Each row is a point on a landscape with many peaks, with its height.
A climber steps from a point to whichever of its 2 nearest points has the largest rise for the distance, and stops where none of them is higher. Distance is the straight distance between rows; heights are no part of it.
kuno: [-14 -16 -21   1  58  22  17  26  -3   6  41   3  -3   0 -26  11 -15 -34
   2  31 -17   0 -23 -13]  h=3.21
liri: [ -4  21   3   8 -10 -18 -39 -17 -22  -4 -28   0   8   1 -18 -45  13  27
 -18  22   4  10  28   1]  h=6.56
zutu: [-41  -1   1  -9 -17  23  14 -19  46 -14  32 -15  23  34  -7  17 -25  48
  15   7  10  47 -14   7]  h=5.99
vasop: [  9  -2   3 -15  23  -3   7  -4 -13  27  18   7  11  16 -38 -27  33  -1
   5   5  -3   7  -3 -40]  h=4.39
guzi: [ -9 -32  11   5 -30  22  -9 -33  23  -1  -4  -2 -46 -16  29 -21   8  11
   8   7  23  16  -5  27]  h=3.01
fom: [  2   9  10   5  -6  -9  26   6  26  18  16  -2  -2   0  30  13  17  37
   3 -35   9  -7 -28 -10]  h=4.60
Mulir: [ -1  -7  30   0   6  -1  -4   3 -29   4 -18  24 -39 -14   9 -25  -3 -51
  10 -10 -13  18  18   4]  h=3.71
zuzir: [  2  30  21 -20   2  -6  21  -2  20  11  16   7   4  13   2   3 -17   1
  -9 -10 -13  24  -7 -24]  h=6.15
lufen: [  4  18  32 -10   5 -20  24  -6  20  13   4  11 -22   2  35 -15  18  14
  10 -53 -12  26  -8 -30]  h=1.15
monug: [  0  -3 -14 -27   3  50 -33 -18  -2  14  33  -4  27 -12 -17   7  -3  -4
   1  13   7 -50  -3  -5]  h=3.35
buf: [ -1  19   0 -38  40   3   7 -26   9   8  42   6 -19 -19   7 -11  15 -13
  12 -20 -12  17  -6 -27]  h=3.15
tamu: [ -8 -33 -15  -7  32   1  10 -30 -14  18  12  13 -18   4 -23  -5  33 -54
  19 -21  13  15   3  -7]  h=4.42
guf: [-15 -18  26 -10   6   2 -37  12 -30  31 -11  22  25  36 -33 -34  18  10
  13 -16  -2 -23  -4 -27]  h=0.81
res: [-20 -26  -2  26 -36  14  -4 -32 -17 -18 -24  10  -7  -5 -17  12 -16 -40
  -4  12  10   6  23  43]  h=5.48
rirem: [ 14  14  28  25  -8 -31  45  20   7  -9 -30  -2  -3  14  14  12   4 -22
  -1 -35  -7  46  13   4]  h=3.02
Bave: [ 29  23  10 -27   6 -10   9   0  -9   1  -5   0 -33 -34  17  -3   2 -53
 -15  -7 -19  12  17 -19]  h=2.98
rogu: [ 13   6  -2  17   7  -9  15  22 -14   7   7   6  -1  -3 -11  -9  11 -11
  -4  22 -14   7   0  -2]  h=2.44
vadan: [-12   0  39 -35  -8  -2 -18  -3  11  22  13  15  -9  23   1 -20   0  37
   8 -33  -3  -6 -22 -44]  h=5.80
feba: [ -7  12 -11 -33  50 -20  17  -8   5  24  38   4  20  20 -31 -11  35  11
  10 -13 -11  -8  -7 -50]  h=4.71
purev: [ -7   6   3  29 -44  10  14  -9 -10  -1  16  10  -6 -16  -7  15 -21 -18
  -3  49  -8  25  10  33]  h=4.32
bugu: [-18 -33 -29   1  13  36 -28 -23   3   0  12  -1  27 -13   0  25   2   0
  15 -12  26 -39 -11  23]  h=4.66
sava: [ 39  15   0  -4 -35  13   3   4 -35  31  16   5 -10 -33   9   0  12 -29
   1   8   0 -46  -5 -27]  h=4.22
deda: [ 40  34 -21 -36  38 -23  -8  24   9 -12 -26 -20  -5 -27  28   8 -24  -2
 -22   6 -11 -42  -4 -26]  h=7.52
saz: [-19  -3  12  41 -22 -13  20  -5 -12 -23 -21   8 -26  -3  16   6 -16 -34
  19 -10  -5  30  18  51]  h=4.29
Mava: [ 21 -28   1  16 -27  -2   7  45   1  -2 -36  -1 -29 -24  31  23 -23 -14
  -6  -4   1 -31 -11   0]  h=6.14
tiv: [ 25 -16  44 -13 -44  21   4 -23   1  22  -6   6 -16  -1 -11  -4   9 -33
  -4  -4  25   1  -4 -25]  h=7.10
tib: [ -3   3  -1 -50  42  19   1   0   4  13  36   9 -27 -16  -3  -4 -15 -27
  10  -6 -15  -2 -26 -46]  h=2.88
fonu: [-22  -1  39 -25  -9  17 -45 -39  11   6   3  19  -6  14  -4 -30 -15  27
   5 -24   5   3 -16 -17]  h=5.17
lubu: [ 16  17  34 -18  -3  -6  11   5 -17   5  -5  11 -37  -5  19 -14 -13 -67
   4 -24 -20  36  25 -20]  h=3.32
Zif: [-11  -3   4 -25   4  39  12 -26  12  16  48   5  -4  -2 -26   9 -14 -34
   5  15  -1  28  -6 -14]  h=2.64
domev: [ 11 -10 -20 -10  48 -19  -6  19 -17   6 -11   5 -30 -29  25 -41  37   1
  10   4 -25   5   6 -10]  h=4.13
monu: [-22 -10 -13 -27   5  56 -18 -21   2   9  31  -5  36   8 -29  26 -19  -9
   5  13   3  -8  -1  -6]  h=3.03
Tez: [ 38 -27  28 -11 -38  11  -9   7  -8  18 -18   9 -12  -6   4  -7   6 -23
  -9 -12  18 -34 -12 -29]  h=7.92
Lokol: [-17 -22  -3  30  14   4  19  28  -5  -1  23  16  -4   7  -3   2  -3  -4
  19  25 -16  13 -17  25]  h=2.70
peki: [-14 -25   8 -11   5 -10  13  35  30   1   1  -3  16  26   8   3 -22  75
 -12  17   3  15 -33 -12]  h=3.42
pupug: [ -4   7 -19   0  26  -7  -8  44  -1  -9   3  -2  47  32  -2  15 -32  24
   1   1 -10 -34 -10   9]  h=6.40
Zav: [ 20  47 -21 -11  -2  -1  12   7 -33  -1   8   4 -25 -44   8   3 -35 -41
 -15  40 -34 -14  20  -8]  h=2.46
beli: [ 35   9  18 -12 -10  -1  24  46  -2  14  15 -11 -39 -41  52  -1   7 -28
   3 -12 -28  23  18 -27]  h=0.79
Zut: [-16 -25  -6   6 -16  18   1  25  14   3  20   0  17   8  17  19 -18  35
  12  -3  -7 -13 -34  10]  h=4.50
metu: [ 12   4  17  24 -15 -21  20  25 -18  15 -25  13 -14   0  30  -1  16 -35
  15 -61  -3 -20   7   5]  h=2.33
tuzu: [-30  11 -11   3  11  12   1   8  22 -19  28  -2  33  33   1  15 -31  43
  12  19  -6  24 -16  27]  h=5.47
Vavot: [ 10 -23  19  -6 -36  21 -16  25  -2   3 -19   1  -4  -7   0  13 -33 -12
 -10  31   6 -10 -18   5]  h=1.90
Rine: [-19   7  -8  18 -14   7 -54 -33 -11 -13 -20  -3  26  -2 -23 -21   8  43
 -13  15  10   1  33  37]  h=5.73
vage: [-25  28 -16   4  14  17  -4 -38  17  -8  57   0  24  13  -7  -2   4  35
   9   9  -6  24   5  23]  h=4.09
Gupas: [-16   3 -18  -8  28   9  -7  16  19 -23  12  -2   1   6  14   4 -39  22
   5  30 -10  10 -23  25]  h=5.14
veti: [ -5 -15  -1 -26  36  15 -13   4   7  -6   9   9 -25 -12  14  -2 -12 -29
   3 -17  -3  -6 -24 -17]  h=2.62
zuta: [ 15  24  15  14 -23 -10 -25 -23 -24  11 -25  -2  29  16 -46 -31  25  11
 -13  -3   2   0  27 -24]  h=7.25
tum: [-17 -26   0  29  28 -24 -22  13  -7 -21 -52   8 -10   5  12 -18  11  15
  11 -37   7  -7   3  31]  h=1.86
Sigof: [ -4 -20  -8   3   7  -7 -25   0   0 -15 -44  -6  34  18 -30  10   0  15
 -16 -10  17  -8  10   9]  h=1.51
Guki: [ -3  -9   1 -17   7 -18  14  21  25   0  -3 -19  29  29 -22   9  -4  49
 -18  -5   6  -1 -18 -35]  h=3.62
Vutiz: [  4 -10  19 -18   2  -3  13  22  30   4  24  -1 -13  10   4  -8 -10  53
  -5  28  -1  16 -31 -26]  h=3.67
Vur: [-12  -1 -36  23  -5   7 -21 -23  -5  -7   5 -11  35   1 -16   2  26  34
   2  25  21  -1  26  29]  h=5.02
fav: [  1 -26 -30  -3  -2  25   2  -8  18   2   3 -48  58  13 -23  38  21  54
 -13  16  25   9  13  11]  h=4.14
Mera: [ 17  11 -43   1   6  -2  -5  -4 -12 -24  -1 -13  17 -27 -13  15   5   2
 -28  53  -1  -7  18  15]  h=1.87
deg: [ 14 -16  20   0  16 -26   7   5  -9  10 -32   2 -20  16 -10 -54  53   2
  11 -28  11  18   3 -37]  h=3.10
napos: [ -1 -15   9 -20  12   9 -28  14  -4 -10 -24  11 -26 -15  23  -6 -34 -20
   2  -7  -6 -20 -15  12]  h=2.34
Kudi: [ 28  45  10 -16 -14 -13 -15 -12  27   0 -18  -3   8   1  14   0  -4  33
 -22 -14   8 -12  -3  -9]  h=2.63
kete: [ 32 -14   4  -9   2 -27  -2  11 -19  28 -24  -2 -24 -16   8 -57  60  -6
  17 -10  -3   2  -2 -40]  h=3.33
konem: [ 21  31  22 -22 -12 -12 -48  -5 -22  32 -14   9  14  12 -11 -49  17  26
   6 -22  -7 -33  -6 -42]  h=0.58
zazu: [ -5   2  10  -9   4   0 -24 -31  -8  -4 -17  17 -17  -8  -7 -14 -13 -39
  -1  -1   2   9  16  14]  h=4.19
zatus: [ -3  -4 -19   9 -19  34 -10 -21   8   5  19 -24  59   8 -21   8  24  60
  -6  16  12  -6  19  15]  h=4.51
lol: [  5 -31 -36 -29  32  30  -6  -8  13  10  16 -19  35 -13 -24  29  21   2
   5   1  20 -32 -16 -23]  h=2.05
puli: [ -4 -13  20   6  -6   4  20  15   2  15  13  13   5  19  -9  15   7 -12
   9 -40   2  -9 -21 -13]  h=5.34
nel: [-14   5   0  -6  11   7  14   4  12  15  35  17   3  12   9  -7  17  38
  14 -26  -6   0 -24 -15]  h=4.98
Vuk: [  0  10 -35   4  42  -1  -6  30   5 -11  17  -6  -4 -18  25   1  -8  23
   4  29 -19 -14 -11  10]  h=5.76
Valiv: [  9   0 -15 -11  27   4  19  37   5   5  31  -4  24  10   1  12  -7  23
  -9  14 -11 -32 -23 -14]  h=7.12
Mufe: [-17 -26  12  44   0 -26 -10   7  -3 -17 -54   6 -15  14   1 -40  22  22
   5 -14  13  21  17  24]  h=1.65
gofot: [ -6  -1 -47  17  -4  -1 -26 -24 -28 -30 -15  -5  -6 -40 -11   6 -10 -21
 -15  51   7 -23  25  24]  h=1.60
rori: [-12  14   3  32 -31   0   0  -1 -10  -6  16  14  -4   4  11 -25  -9  53
  -2  45  -8   6  -2  31]  h=1.12
fenaz: [ 18   9 -20 -13 -26  27 -17 -10 -19  17  33   2   6 -23  10   8  -3  -7
   6  13  -4 -55 -16  -3]  h=3.78
kuro: [ 19  13  11 -21  12 -16 -23  16 -25   0 -15   9 -23 -18  -6 -51  -6  10
 -14  62 -31   2   6  -5]  h=4.56
dopa: [ 15   0  13 -31 -16  12 -20 -14  14   4  18  -1 -12  -8   7 -18  -4  45
 -11  19   1   4 -16 -16]  h=4.06
Sifut: [ 46   7  -8   3 -33 -28  25  35 -17  -3 -39 -18  -9 -31  21  19  12 -18
 -18   2  -1 -29  11 -22]  h=5.11
Likab: [-33 -47 -14  38  19  -9  28   3  -4 -20 -16   7  -9  17 -22   7   7 -41
  13 -11  14  28   7  40]  h=7.11
tefaz: [  6   4  12 -10  17 -29 -23  -5  -2 -12 -47  -4  27  27 -35 -14   3   8
 -18   5   7   8  15 -11]  h=1.38
Nunu: [ 39  62  -8 -41  15  -6  -2   4   5  -7   4 -24  10  -8  15   9 -26  -4
 -23  10  -8 -48   0 -21]  h=6.73
Bof: [-27  18 -14   1  -4  39 -30 -36   7  -8  44 -13  45  20  -8  -2 -14  54
   7  39   1  23   6  37]  h=4.55
pak: [ -3 -47  30   9 -46  20  26 -16  10  11  -9  -5 -26   9 -16  -7   1 -29
  -1  -2  30  17  -2  -1]  h=6.30
Pefuf: [ 15  56   3  -7  15 -35  -6  -1  20  -9 -16 -15  20  13  22   6  13  40
  -7 -48  -4 -11  -2  -8]  h=2.42
Koga: [ 12   4 -26  25 -16  -5   3   1   7  -5 -15 -24  64  18 -19  41  19  19
 -18  -4  16 -24  16  17]  h=1.88
kabi: [-11 -30 -15  24 -12   0   1 -13  16  -8 -24 -24  42  20 -27  28  26   2
  -9 -22  30  -1  12  27]  h=1.70
musi: [-18 -19   1  -7  40 -20  -8  11 -10   0 -18  10   9  30 -25  -7  14  -5
   6 -32   4  -3 -11 -19]  h=1.06
nitem: [ -3  15  27 -22  31 -20  42  16  13   8  19  15  -9  31   0   2  -5 -12
   3 -31 -21  39  -9 -34]  h=5.74
zagev: [ 22  42  -4 -17 -28   6 -17  -7   0  -4 -14  -6  24  -6  -6  38 -40 -29
 -16 -10   5 -42   6 -11]  h=8.01
sabos: [ -9 -10 -21  33  -1   0  24 -13  25  -9   8 -11  12  -5  12  21  31  30
   5 -16  20   0 -12  20]  h=3.81
Lozu: [ 35 -21   0   8  -1 -21  20  58 -15  -2 -41 -13 -24 -28  24  18  -6 -36
 -14   1  -8 -14   1 -19]  h=5.55
gab: [ -4   0  29  25  -6 -30   8   9  -5   1 -32   0 -14  18  10 -22  25  13
   7 -41   3  25   9   8]  h=1.46
Sen: [  3  24 -31  18  -3   1  13 -18   4 -21   5  -3 -27 -38  21  18 -13 -23
  -7  26   3  19  15  34]  h=3.25
Nuf: [ 25  51 -22 -28  16  16  -2  21   7 -18  17 -31  26   9  11  31 -47  -4
 -17  32 -17 -47   0  -8]  h=6.39
maka: [  0  18   3 -24  50 -33  -3  -1  10 -27 -38  -6  12  25 -31  -2 -11 -15
 -19   9  -6  24  13 -14]  h=1.27
Perib: [  4 -24 -19  17  12 -16   2  22 -12   6  -7   2 -25 -30  38 -16  40  10
  19 -26   0 -23  -8  12]  h=5.35
novul: [-32  -8  47 -17 -31   2   1 -13  16  24   3   9  14  37 -17  -5  -7  34
  10 -50  14   0 -12 -45]  h=6.36
Ruz: [ 12   4  31 -11  -7 -20 -10  12 -24  34 -12  18   4  23 -20 -51  33  13
   8 -27 -13 -17 -10 -50]  h=0.68
Vama: [  1 -45 -16  -9  11  -1   1 -25   8   0 -18  -2 -14   2 -19 -11  38 -37
   6 -18  35  10   6   4]  h=4.62
burag: [-29 -26   9  -8 -21  32  -6 -47  25   4  22 -15  11  19 -21  -4  11  38
   1  23  12  41   1  -2]  h=5.88
Pado: [  1 -30  -5 -11  19  -7   3 -22  18 -14 -26  -6 -47 -21  33 -22  28   0
   3  -8  23  35   5  11]  h=4.05
kulu: [-33 -11  14  -8 -20  46 -39 -35  10   7  16  -7  29  18 -12  -7 -21  58
   9  13   8  20   4  16]  h=5.18
leto: [ 17  29  -6  29   3 -47   1   5  22 -11 -28 -19   9   6  19  -4  25  51
 -12 -33  12  -7   6   3]  h=2.25
muku: [ -7 -15   0  29 -15  -6  20  10  35   0  14  -5 -18  -9  36   8  18  48
  16 -27  14   2 -31  20]  h=4.20
gur: [ 25   8 -19 -10  34 -18  -1  32   4 -20 -25 -14 -17 -30  38  -4 -12  16
 -13  16 -19 -11   0  -2]  h=6.61
Ralo: [ -9 -40  -6 -17   4  18 -10 -38  30 -15  -5  -5 -36  -5   4 -26  13  16
   0   4  40  27  -4  -2]  h=3.53
buzuv: [-20 -56 -15 -10  -2  39 -24   1  17  -2 -15 -11  24   4 -10  30 -18   8
  12  -2  20 -16 -19   9]  h=4.15
gake: [-33   8   3  23 -28  25  -5   8   8  -4  32   1  34  27  11  11 -27  48
  20   7  -7   0 -18  32]  h=5.00
mula: [  9 -13 -14   5  33 -19  -6   5  -6  -9 -16   1 -36 -32  41 -25  25  -7
  12 -29  -2  13  16  16]  h=4.69
Meru: [-10  35 -30 -24  27  12   8 -30  22   3  47 -18  35  19 -13  16   3  14
  -3  18  -7  10   1  -3]  h=3.75
rubu: [-51 -40  17  16  -7  25 -22 -16   0  13  19  19   3  27 -12 -15   1  34
  19  -2  10   5  -7  21]  h=2.45
Finu: [ -7  27   0  26 -58   0   1  -6   0 -12   9   7 -22 -31  35   0 -21  36
   0  39  -3  -1   8  24]  h=1.36
lib: [ -3  15 -12 -11  44  20   8  36 -11  -1  45   4   8  16 -21   7 -38 -18
   2  47 -32 -20  -9 -20]  h=3.48
rotoz: [-24   2 -27  16  -8  21   1 -32   4 -12  27   0  -9 -24   1   9 -13 -14
   2  48   3  22   7  52]  h=3.76
ligu: [-27 -62  26  18 -25   6  18  -6  15   5 -15  -1  -7  32 -16   5  11 -16
  12 -35  33   9  -9   5]  h=5.60
gubiz: [ 15   5  15  18 -25 -22  44   6  -3  -2 -16   1 -33 -16  25  15   4 -46
  -3 -18  -5  38  30  11]  h=3.31
vitil: [-29  -5  -9  25  33 -14  18  -1   0  -9  -7   5  20  32 -27  14   6 -31
   5 -12  -2  28   9  26]  h=6.38
zigi: [ -7 -40 -36 -30  43  33   2 -19  19   4  21 -20  -1 -20 -31   8  18 -10
  -6  16  22   7 -13 -29]  h=2.23
feb: [ 13  34  -3  23 -41   2  14  -5   1   1  17 -10   6 -17  12  31   6   5
 -13  -3   6 -16  -1  13]  h=3.16
Nemis: [ -6 -14   2  10  12 -14 -28  18  -8 -13 -36  19   2   4   5   2 -21  -3
   1 -23  -3 -15 -11  19]  h=2.09
Bozet: [ -3 -23   9   3  16  -2  24  -3  -6  19  11  12 -16  11  -5  -6  37 -41
  25 -51   7   1  -4  -9]  h=4.87
farap: [ 11  53   5 -12  10  -7  10   2  14  -9  16  -2  23  36  -1  23 -29 -10
 -11 -12 -13   3   1  -1]  h=5.69
Git: [  9  23  -2 -12 -13   2   5  -2 -12 -24  -9   3 -35 -39  15  12 -36 -29
 -14  39 -11  14  10  10]  h=2.83
dafer: [ 19   1  21 -11   6  -5  19  25   5  20  10  10 -29 -16  44  -9   3 -10
  12 -33 -22  15  -5 -17]  h=0.98
Tevo: [ -3 -68  -2  23  -9  -2  17  -4   4  -3 -22  -4 -12  13 -18  -2  37 -15
   6 -12  32   1   1  11]  h=5.08
zupa: [-11   8  -2  40 -16 -18   3  33 -22 -24 -21  10  20  29  -4  20 -31 -15
  -2   9 -10  -1   2  36]  h=5.27
Nepe: [  1   2 -29  30   3  -9   7  48 -19 -17  -3   2  38  19  -7  25 -27  -1
  -7  17 -15 -42  -2  29]  h=5.82
sefum: [ 17 -31  27   0 -39  11  -4  19  -7  11 -26   5 -31 -17  26  -6  -7 -12
   8 -15  15 -32 -17   7]  h=6.99
viv: [  8  -4 -14 -25  43  -3   0   6  -8   3  16  -2  23  14 -46 -20  21   1
  -7  46 -22   9   6 -30]  h=4.07
pozu: [-10  -5  -8  -7  56 -31 -14  19 -10 -17 -42  15  22  34 -29  -3 -15 -28
 -10 -17  -7   2  -4 -12]  h=1.17
Fil: [-43 -21   4 -16 -20  29  25 -38  55   6  31 -20  21  27 -24  21   1  22
   5   2  18  61  -6 -11]  h=6.51
gakap: [-23  22  13  53 -36 -20  12   8 -25 -12 -22  22   4  20   0   9 -19 -18
  13 -13 -13  11  22  43]  h=4.79
favo: [-15  -9 -18   8  23  25  10  -7  -3   4  39   3 -15  -9 -18  10  -1 -43
  12  32  -5  24  -5   9]  h=2.92
Feg: [ 20  47   1 -12 -28   8  -4  17  -1 -15   7  -2  27  12   3  29 -59  -9
 -20  24 -15 -35   1   4]  h=7.15
Gage: [ 16  22   1  21 -11 -24   9   9   9  -9 -21 -16  26  12   1  17  17  21
 -21 -11  11  -2  12   9]  h=2.08
kubem: [  1  -7 -11 -30  24  25  21 -35  29  -5  20 -19   8   0 -29  24  -2 -27
 -12  19  23  24  -8 -24]  h=2.43
sezu: [ 23  24  14 -24   0   0 -19   9  -8   5  -5  11  -9  -4 -11 -20 -19  -8
 -18  35 -23  -3   2 -18]  h=4.16
nibo: [ 18  31 -42  -6 -11 -33 -21 -29 -44 -27 -31   6 -17 -47   0   3   3 -22
 -16  25 -14 -26  38  -7]  h=1.63
vek: [ 12  33   0  -8  24  -5  -2  23 -26  -1  14  10  11  12 -21 -12 -28 -23
  -5  39 -31 -26   8 -11]  h=3.80
siti: [-15   7  37  29 -51   4 -14  13  -7   3  -7   7   4  14  -5 -26 -12  42
 -12  22   3   7  14  16]  h=0.92
gazu: [-10  -3  48  11 -35   6   4   1  19  20   6   5  10  34  -7  13  -9   9
   7 -46  16  -9 -12 -10]  h=5.81
niz: [ 21  23 -55   9  10 -21   4   6 -41 -21 -14  -9 -17 -53   6  25  -5 -36
 -15  28  -8 -26  28  -3]  h=1.89
kon: [  7  15  -5  28   3 -22   5  13 -23   1 -27   8  14   2   6  24   6 -38
  11 -46   5 -30   6  25]  h=2.59
pefel: [-14 -21  12  11 -21  15 -26 -47 -15  -1 -17  11  -6   9 -33  -9   6 -48
   2   7  24   2  29  23]  h=4.80
zozaf: [ 10  19  34  32 -35 -27  19   6 -17  11 -17   6 -29  -7  39  -4  14  -8
  16 -64  -1  10  24  16]  h=2.10
zar: [ 14  28 -33 -11  11   7  -5   5 -14  -8  12 -17  -6 -38  -3   9 -28 -24
 -18  61 -14 -22  13  -3]  h=2.15
zases: [  2   4   7   4 -24  10  -9  11  -5   0   6  11 -17 -22  25   5 -20  13
  -7  20  -8 -15  -3  13]  h=1.64
Tuf: [  0  17  20 -34  -9  18 -48 -43   8  16  11   3  13   5 -11 -20 -11  34
 -12   1  10  -3   8 -13]  h=4.61
fele: [-23 -27 -38  11  26  18  -4 -17   8   1  35   4   4 -15  10  22  12 -16
  31  -9  11 -10 -15  38]  h=5.33
lon: [ 24   6  12  13 -22   8  47  27  -1  14  22  -2 -42 -37  29  11  11 -29
   0  12 -15  21   6  -1]  h=0.59
nazu: [  5  34 -14 -31  39  12  17 -41  28   1  61 -17  -1  -5   3  11   3  -1
   1   2  -1  10 -10 -20]  h=3.46
bab: [-30 -42  -3  31  -2  11  -7 -16  -8 -15 -12  10  16  22 -32  10 -11 -27
  13   7  13   8  11  44]  h=6.25
Riv: [-10 -16 -19  17  31   6   0   0   2   7  20  11 -18 -15  18   6  33   5
  27 -26  -2 -16 -20  14]  h=6.04
zatir: [ 12  -6  -5  -8   9 -21 -20  10 -14 -13 -14   8 -41 -34  25 -46   3  25
  -2  40 -19  16   9   9]  h=5.10
sos: [ 40  25  -4   6 -24 -16  30  28 -17  17  12  -5 -10 -43  20  12  19 -20
  -7  14 -17 -32   4 -16]  h=4.65
ral: [ -9 -30 -11 -12  -9  18  11  12  18   8   6 -37  54  33 -31  26   5  58
 -18  10  12  11   1 -25]  h=3.86
gego: [  4  27   8  25 -36   3  16  15   2 -14   4  -3   3  16  -2  21 -27   3
 -14  41 -19  26   1  25]  h=4.78
makub: [-34 -36 -18   9  35  17   8  22   1   4  36   8  18  14 -31  -8  -4   0
   8  35  -8   7 -23   0]  h=2.97
lereb: [ -3 -22   6  -4   5   2 -22  -8 -13  13 -20   7  28  22 -36 -15  33  -5
   3 -32  17 -22   0 -18]  h=0.93
miriz: [-21  -5   9 -23  26 -13  33  17  14  18  39   8 -15  22   8  -2   4  13
  15 -37 -16  14 -28 -39]  h=5.38
Vuzek: [ 15  15 -27  21  17 -23  18   1 -19 -12  -7  -2  -3 -26  -4  14  23 -29
  -7  14  -5  -8  23   9]  h=2.18
refaf: [  7   4   4  26 -11 -31   7  -1 -22 -25 -31  -5 -39 -24  28  -6  -8 -30
   4 -11  -5  41  34  29]  h=3.77
Nur: [ 10  11  14  12 -46  -7 -39 -22 -29   5 -54  -6  15   7 -26 -17   9   0
 -13  -8  16 -27  27   0]  h=7.99
lek: [ 12  20  10  22   7 -28  23  15   7  -6 -26   6  14  25  -5  30   5 -32
   0 -38   1   6   2   8]  h=2.81
pubi: [ 30 -20   3 -23  17 -17 -16  22 -28  19 -21   0 -47 -39  37 -54  35 -12
  11  14 -17  12   8 -33]  h=3.68
foman: [-34 -21   4  -2   0  30 -16 -10  -1   9  31  17  20  15 -18   9 -16  -1
  17  -4   0   0 -22   7]  h=2.75
Boka: [  8  49  18  12  -4 -17  15  23   1 -16  -2   4   5  25   4  16 -36 -17
  -9  12 -28  25   5  22]  h=5.23
Mer: [-12   1  25   9  23 -31  11   7  14   1 -12   5 -29  10  30 -40  29  24
  16 -44 -10  40   8  -2]  h=1.30
Fikod: [ 16  41  15  -7 -26  -1   3 -26  13  12  12  -8  15  -3   8  19   6  13
  -5 -27  10 -20  -3  -9]  h=2.87
sazuf: [ -4 -35  10 -16   0  17 -18  31   5  -4 -17  10 -22  -1   1  14 -53 -27
  -1   2  11 -13 -29 -10]  h=2.11
naf: [ -6   5  -8  24 -22  14  25 -15  16   3  20 -10  29   4  -4  25   7   0
   1   6  17   4  -3  24]  h=3.47
tig: [  7   6  17   2 -11  -7 -29 -17 -17 -12 -27   5 -31 -14  13 -42  -2  22
  -9  22  -1  13  10  16]  h=5.78
kuvo: [ -2  -6  22  20 -35  10  16 -36  23   7   7   3 -36 -12  40  -7  14   6
  18 -28  19  12  -6  26]  h=2.58
vunu: [ -9  17  18  37 -35 -17  16  -1   6   1  -3   4 -25 -12  46  -6  12  23
  17 -45   2   1   0  37]  h=2.24
sudel: [ 44  45   1 -26 -13  -8   7   7 -35   5  -2   6 -27 -44  20  -4 -12 -51
  -8  11 -37 -12  26 -31]  h=2.65
Dira: [ 22  27   5 -19 -27  -5 -36 -18 -15   6 -40  -4  22  -7 -19   6  -6 -25
 -20  -5  10 -44  11  -7]  h=9.01
von: [-33  -3 -10 -26  45 -10  19   7   8  14  45  14   4  25 -21  -2   2  13
   4  -5 -17  10 -18 -43]  h=5.03
saze: [-21 -44 -16  -9   5  24   1   9  43  -9   5 -19  21   4  10  34 -16  42
   5  -5  23 -15 -35  -7]  h=4.08
botu: [  3  15 -22   8 -16 -14 -10 -49 -36 -22  -9   6 -21 -50  -1  -2   5 -38
 -12  33   2   3  35  17]  h=1.35

Call two points neighbours if one is among the 2 nearest of the other. Go from one point of each pair to the other, from neighbour to neighbour, staying as high as possible. Name the lowest point that can't be avoided.
Valiv, tuzu | Gupas
Valiv, Dira | Vuk
Likab, zuzir | Zav
Tez, Fil | peki
tuzu, Riv | saze
deda, Dira | Nuf
novul, Tez | tamu
